Each row is a point on a landscape with many peaks, with its height.
From any point a climber steps to the highest of the 2 points nearest to it. It stops when none of these is higher. Distance is the straight distance between rows; heights are no part of it.
K_146 (h 241): [123 160 100 124 133 111 103  60 101 165 108  87 142  60 104  76 159 101
 159 130  69]
K_2 (h 427): [ 89  78 144 169 126 102 168  85 143 182  98 156 129 185  94 161 163 125
 147 160 151]
K_262 (h 469): [130 155 172 170 148 120 134 107 139  87 127 176 118 134 160 171 150 131
  84 137 120]
K_831 (h 266): [130 159  95 147 118 137 114  58  98 146 113 123 136  50 112  94 154 105
 137  90  83]
K_399 (h 308): [118 145  84 107 117 148  66 180 133 106 148  88 131 139  87 121 125 139
 177 145 127]
K_208 (h 568): [102 130 135 177 100 129 151 102 135 151 120 142 182  95 155 138 149 149
 103  64  95]
K_853 (h 603): [151 105  82 123 113 152 136  90 120 185 105 102  76 163 129 168 142 153
 156 152 165]
K_178 (h 583): [ 78  96 174 177 142  85 128 161 140  95  94 176 151 175 101 116 100  94
 107 172 188]
K_434 (h 213): [152 160 143 124 123 142 151 118 130  87 136 138 148 105 173 120 123 141
  63  65  94]
K_442 (h 257): [ 88 112 170 125 140 115 125 116 105 138 174 163 119 118 105 119 119 119
 207 140 153]
K_892 (h 478): [152 147 123 179  98 162 147  63 145  87  91 126 152 128 112 163 162 148
  78 105 102]
K_926 (h 233): [155 137  67  51 163 153  96 112 147 155 116  59 113 129 127  77 161 124
 132 164 113]
K_948 (h 520): [ 84 110 166 166  88 116 124 140 108 115 158 170 165 106 139 117  97 155
 121  79 128]
K_863 (h 219): [126 128  79  55 152 156  93  98 115 128 122  72 144  79  90  81 119 114
 172 116  90]
K_427 (h 176): [163 140 109  99 111 135 162  80 131 102 115  83 148 137 150 104 157 138
  49  91  78]
K_572 (h 414): [138 138 112 145 143 133 145 107 154 153 126  80 117 134 118 154 172 133
 153 141 118]
K_341 (h 468): [ 82  93 139 140 151 128 145 165 140 132 105 160 129 165  63 119 104  99
 178 166 196]
K_481 (h 523): [ 87  78 139 170 134 145 168  84 141 119  98 162 110 139  82 121 135 110
 136 154 183]
K_727 (h 460): [141 112 197 147 141  67 128 177 114 143 148 170 123 129 107 130  74 105
 150 163 157]
K_191 (h 346): [152 117 117  86 153 121 121 206  92 189 118 181  87 158 135 120  73  98
 185 150 186]
K_180 (h 141): [115 124 123 133 106 148 145  79 107 116 143 144 106  96 139 125 119 145
  95  90 117]
K_700 (h 512): [119 115 108 142 120 151 117 157 134 102 109 108 114 155  99 177 124 137
 127 158 141]
K_826 (h 127): [142 156 115  49 131 136 109 155 155  92 153  52 157 119 115  53 124 116
 104 141 117]
K_102 (h 253): [113 136 179 129 138 107 120 124 119 111 192 162 120  95 133  96 109 123
 161 120 138]
K_147 (h 155): [151 147 122  99 131 147 165 103 144 107 145  78 139 105 155  79 143 118
  68 101 112]
K_370 (h 39): [180 100  97 138 137 144 145 204 131 148  81 104 102 151 147 183  98 132
 117 153 172]
K_721 (h 223): [146 176 142 117 105 121 126 146 133  89 167 134 172 113 170  74 124 133
  60  53  95]
K_439 (h 577): [133  96 189 165 138  79 138 181 126 119  92 182 150 161 126 175  85 116
  89 169 131]
K_449 (h 236): [119 130 135 121 112 108 141 150 121 115 169  80 157 103 135 104 119 145
 129  99 102]
K_279 (h 211): [127 159  97 149  84 154 116 112 121  99 129 160 147 101 115 117 138 135
  72  45  86]
K_476 (h 456): [149 173  98 146  99 132 140  78 143 149 118 115 158  86 154  93 171 135
  85  58  67]
K_266 (h 333): [ 97 151 118 146  96 139  92 108 117 112 141 131 139  82  72 106 145 125
 142  97  81]
K_289 (h 150): [ 99 108 131  96 122 118 132  96  93 139 160 119 129  75 127  83 108 126
 162  91 113]
K_158 (h 389): [ 81  75 122 117 117 165 129 128 108  90 128 142 124 103  74 133  95 109
 160 129 153]
K_29 (h 556): [162 159 112 159 102 162 158  57 165 158 107 144 152 103 181 107 156 157
  72  51  92]
K_3 (h 507): [187 128 176 155 150 113 122 123 137 105  82 165 116 164 159 204 112 133
  78 177 118]
K_210 (h 269): [140 121 122  93 129 122 133 176 123 111 140  56 144 120 132 133 103 133
 123 121 118]
K_488 (h 202): [136 126 148 140 159 103 154 167 144 181 125 167  95 167 120 145 118 100
 170 167 192]
K_77 (h 175): [105 132 113 100 110 125 111  90 101 137 155  98 157  63 122  48 131 132
 143  90  96]
K_485 (h 98): [146 118  80  78 143 127 108 176 124 152 135  85  89 149 159 116 115 128
 138 150 146]
K_946 (h 221): [155  95 137 158 147 107 159 172 136 184  78 160  98 198 130 193 101 117
 120 176 179]
K_784 (h 483): [167 126 142 154 131 133 171  70 159 126 106  95 123 139 148 169 165 147
 128 156 133]
K_883 (h 124): [151 118  95  53 163 138 112 178 129 149 131  86 110 128 146 106  91 120
 184 143 158]
K_320 (h 449): [145 143 205 156 153  67 141 172 129 123 152 167 151 119 145 142 100 117
 122 145 131]
K_983 (h 433): [116 125 106 128 104 158 113 135 118  72 125 108 118 118  85 161 124 131
 100 114 111]
K_269 (h 420): [147 153 185 133 133  81 146 118 131 114 143 162 135 123 205 126 132 148
  78 110 100]
K_403 (h 657): [125 149 131 184  93 168 142  84 170 154 103 171 166 102 163 141 154 146
  85  57 104]
K_519 (h 542): [170 112 170 150 157  80 123 172 131 131  93 170 124 161 160 183  99 121
  88 177 116]
K_792 (h 406): [104 112 176 143 115  92 156 114 111 130 140 172 145 124 189 139 128 152
  96 105 108]
K_31 (h 232): [149 167 163  85 128  95 111 151 136  76 186 101 170 110 156  54 110 124
  80 100 103]
K_367 (h 199): [166 161 110 123  99 151 160  85 130  84 105 138 135 138 165 131 140 144
  41  62  83]
K_444 (h 242): [176 111 100 149 138 132 169 195 126 198  68 163  90 194 150 164 103 116
 136 156 212]
K_36 (h 418): [128 142 127 129 148 132 111 241 137 151 123 165 138 172  84 123  97 107
 200 166 204]
K_236 (h 196): [128 129 116 123 176 151 134 157 144 167  94 176  82 170  99 138 119  92
 180 181 216]
K_916 (h 297): [111 124  86 101 146 152  86  88  98 138 108 110 129  71  77 119 136 103
 188 133 100]
K_698 (h 195): [143 121  72  86 152 187 111 127 130 160  99 120  75 144 124 155 125 119
 194 163 169]
K_290 (h 615): [ 95  86 170 181 127 100 143 149 137  91  89 169 169 161 122 155 109 122
  93 150 149]
K_614 (h 229): [124 175 109 151  94 168 120 126 159 119 150 169 144  92 150  99 117 129
  73  34 106]
K_730 (h 490): [ 80  73 176 166 104 115 153 139 115 122 139 197 146 105 136 127 101 122
 114 108 166]
K_299 (h 452): [131 126 163 152 103 146 172  96 135 114  84 167 181 131 199 173 144 162
  76  90  87]
K_136 (h 357): [129 158 134 153 135 109 136  98 149 126 130  95 160 124 137 146 189 147
 129 125  83]
K_704 (h 214): [118 102 112 134 114  95 138  72 110 178 123 100 125 116 144 126 158 137
 142 126  85]
K_244 (h 491): [130 125  84 110 132 121 106 112 119 175 125 122  75 168 133 144 153 144
 154 160 142]
K_671 (h 267): [114 158 105  86 119 126  51 140 118 131 155  80 156 131  94  88 126 140
 196 144 105]
K_763 (h 454): [123 172 161 151 114 143 124  89 144  84 131 185 120 125 161 153 156 152
  65 101 107]
K_182 (h 315): [129 166  81 109 143 116  91  89 132 153 124  69 139  85  96  91 176 100
 135 149  78]
K_740 (h 410): [164 116 157 112 148 105 117 219 114 128 155 113 127 120 117 140  44 111
 158 154 156]
K_864 (h 348): [118 160  76 117 137 155  70 187 137 140 138 123 115 154 111 130 153 130
 193 163 140]
K_714 (h 327): [149 118 116  72 137 114 133 130 133 128 137  53 122 146 159 113 127 141
  88 134 109]
K_310 (h 417): [ 80 112 115 138 119 126  94 110 111 152 133 135 121 133  77 139 150 123
 175 155 120]
K_833 (h 555): [137 125 138 171 105 146 163  68 142 135  96 113 146 128 118 176 164 150
 107 123 121]
K_668 (h 324): [128 175 128 140 122 112 140 110 150 110 140 109 190 135 145 115 179 151
  87  93  63]
K_348 (h 258): [113 120 143  90 133  85 124 147 116 166 159 115 103 151 153 111 122 135
 167 147 133]
K_121 (h 191): [ 98 133 122 183  81 154 124 132 133  81 118 163 171  98 115 131 136 139
  67  60 114]
K_610 (h 143): [153 166 130  74 154 123 146 123 160  95 155  70 137 111 144  61 141 100
  91 130 109]
K_627 (h 438): [109 171 142 156 137 140 111 126 155  79 157 138 121 121 103 128 164 120
 125 135 103]
K_85 (h 539): [142 163 124 118 139 119  96 149 141 107 143 107  87 154 155 142 147 126
 117 171 127]
K_194 (h 42): [192 129 110 108 149 112 137 152 135 158 110  86  94 168 189 156 118 149
 103 153 144]
K_93 (h 323): [154 156  85 142 134 162 128 107 141 126 106  53 119 115  93 137 166 119
 147 135  99]
K_173 (h 377): [162 180  82 131  92 143 128  90 146 133 117 125 166 119 149  58 167 120
  48  37  60]
K_705 (h 375): [ 90 130 107 168 116 142  99  93 109 118 118 146 126  88  71 124 151 120
 151 141 110]
K_630 (h 263): [110 110 159  82 140 124  95 144  95 131 174 138 115 131 105 113  88 122
 203 134 151]
K_726 (h 186): [125 131  68 114 166 175 109 145 133 158  95 164  82 157  97 141 138 117
 200 165 186]
K_928 (h 494): [101  86 143 150 144 141 159 131 129 139 118 149 114 140  83 147 125 112
 160 162 180]
K_202 (h 246): [110 169 163 133 118 134 117 132 132  91 185 147 141  73 121  76 115 124
 149  84 121]
K_981 (h 154): [148 122 120 129 109 138 143  49 112 117 132 110  99 119 147 135 149 144
  98 101  99]
K_501 (h 247): [131 115  48  81 151 176 103 115 131 172 105  92  98 127 109 128 136 131
 186 133 128]
K_297 (h 358): [149 129  66  89 136 157 104 106 125 157 119  71  84 145 130 117 159 137
 145 153 112]
K_219 (h 413): [ 97 104 158 140 104 143 116 149 108  76 164 144 141 101  88 128  81 126
 139 121 147]
K_314 (h 275): [131  84  90 132 124 147 158 173 115 195  89 147  88 188 128 158 116 134
 159 146 199]
K_298 (h 378): [172 106 125 116 148 100 133 219 120 166 121 139 101 138 139 142  65 105
 161 158 173]
K_941 (h 298): [105 144 130 113 122 126  85 129 113 111 173 116 138  97  86  91 132 137
 185 126 104]
K_483 (h 416): [146 113 165 126 117 116 166 107 122 104  97 133 153 150 194 181 123 153
  74 130  94]
K_553 (h 137): [115  97 139 106 130 120 152  98  93 124 164 135 105  98 169 124 105 128
 119  97 128]
K_539 (h 402): [116 157  99  96 123 106  82 101 127 134 152  80 122 119 112  74 177 133
 122 141  72]
K_956 (h 240): [119 158 145 163 115 149 135 127 147  94 167 164 136  79 140 104 123 121
 107  69 130]
K_161 (h 435): [151 158 176 136 158  81 136 151 148 116 158 129 130 117 173 134 124 129
 108 136 110]
K_642 (h 385): [118 143  88 123 138 157  93 206 127 151 126 159 131 164 118 121 127 128
 211 152 177]
K_754 (h 208): [111 139 128 107 100 116 125 128 117 127 174  95 183  87 142  43 137 141
 114  86  99]
K_620 (h 384): [154 131 150  98 133 113 157 117 134 117 120  89 137 151 184 157 138 137
  75 129  99]
K_575 (h 239): [130 170 155  94 122 135 107 144 132  60 188 105 148 100 116  66 107 120
 134  97 115]
K_450 (h 566): [ 91 108 164 163 107 110 138 156 122  99 133 146 184 135 126 157 112 142
 102 120 117]
K_42 (h 243): [109  97 142 108 132  99 144 101 117 169 153 119 113 140 138 139 147 144
 161 136 115]
K_22 (h 477): [141 114 152 143 142 116 117 118 123 113 115 143  85 179 155 200 126 141
  97 165 146]
K_69 (h 409): [106 128 102 167  94 154 115  87 118  92 101 133 135 120  89 157 163 137
  78 114  94]
K_657 (h 210): [156  96 159 150 152  97 181 139 139 174 114 142  95 159 140 179 116 117
 133 164 163]
K_951 (h 455): [ 94  94 114 154 108 125 133  82 122 165 111 148 116 154  91 164 165 136
 147 150 134]
K_963 (h 453): [110 138 148 184 131 139 137 103 156  80 127 159 125 131 112 161 161 128
 111 144 133]
K_617 (h 554): [ 84  77 149 185 137 110 156 111 147 102  79 161 128 179  84 104 121  96
 124 175 198]
K_351 (h 492): [104  89 154 168 114 129 169  61 118 136 117 159 105 127 122 147 146 127
 137 140 148]
K_326 (h 592): [129 134 113 121 144 129  85 192 137 102 141 124  93 149 126 161 113 120
 130 168 144]
K_955 (h 484): [171 126 186 169 138 137 155  81 153  89  92 176 121 146 157 190 135 138
  76 160 149]
K_145 (h 443): [116 102 150 136 130 110 123 216 123 141 120 153 146 159  67 128  75  98
 174 167 194]
K_672 (h 482): [118 162 111  95 123 122  78 130 134  93 162  94 110 136 123 111 157 144
 112 141 108]
K_429 (h 69): [167 124  84 111 139 146 130 180 133 158 108  78  94 153 166 159 131 141
 145 157 155]
K_70 (h 436): [129  96 161 125 131 116 123 186 102  92 138 138 127 104 100 145  62 108
 128 142 160]
K_945 (h 501): [142 119 147 145 107 125 181  94 143 138 115 120 175 112 178 146 136 150
  97  70  91]
K_37 (h 274): [113 120 138  70 148 108  94 129 113 154 186 103 127 132 132  74 117 134
 193 139 130]
K_529 (h 180): [128 122 114 109 122 114 136  62 121 149 130  75 117 120 148 108 168 151
 104 117  94]
K_910 (h 349): [108 110  93 100 138 173 107 104 114 110 128 112 114  93  84 138 120 110
 168 126 127]
K_447 (h 473): [112  82 186 147 130  90 156 143 104 135 129 195 115 127 121 140  70 107
 116 150 161]
K_137 (h 159): [131 113  96  35 155 155  91 146 114 119 137  77 143 104 116  88  92 128
 183 126 132]
K_748 (h 316): [114 109 104 110 125 127 123 216  95 193 109 174  94 177 114 143  89 123
 171 143 199]

Call two points neighbours if one is among the 2 nearest of the other. Go from one point of each pair to the other, from neighbour to neighbour, staying as high as possible. Name the lowest point that can't be avoided.
K_290, K_297 => K_93
K_572, K_290 => K_69
K_70, K_297 => K_726
K_326, K_951 => K_627

Where does a climber stop that starts at each point below?
K_488 => K_70
K_370 => K_70
K_553 => K_403
K_642 => K_290
K_180 => K_37
K_194 => K_70
K_792 => K_290
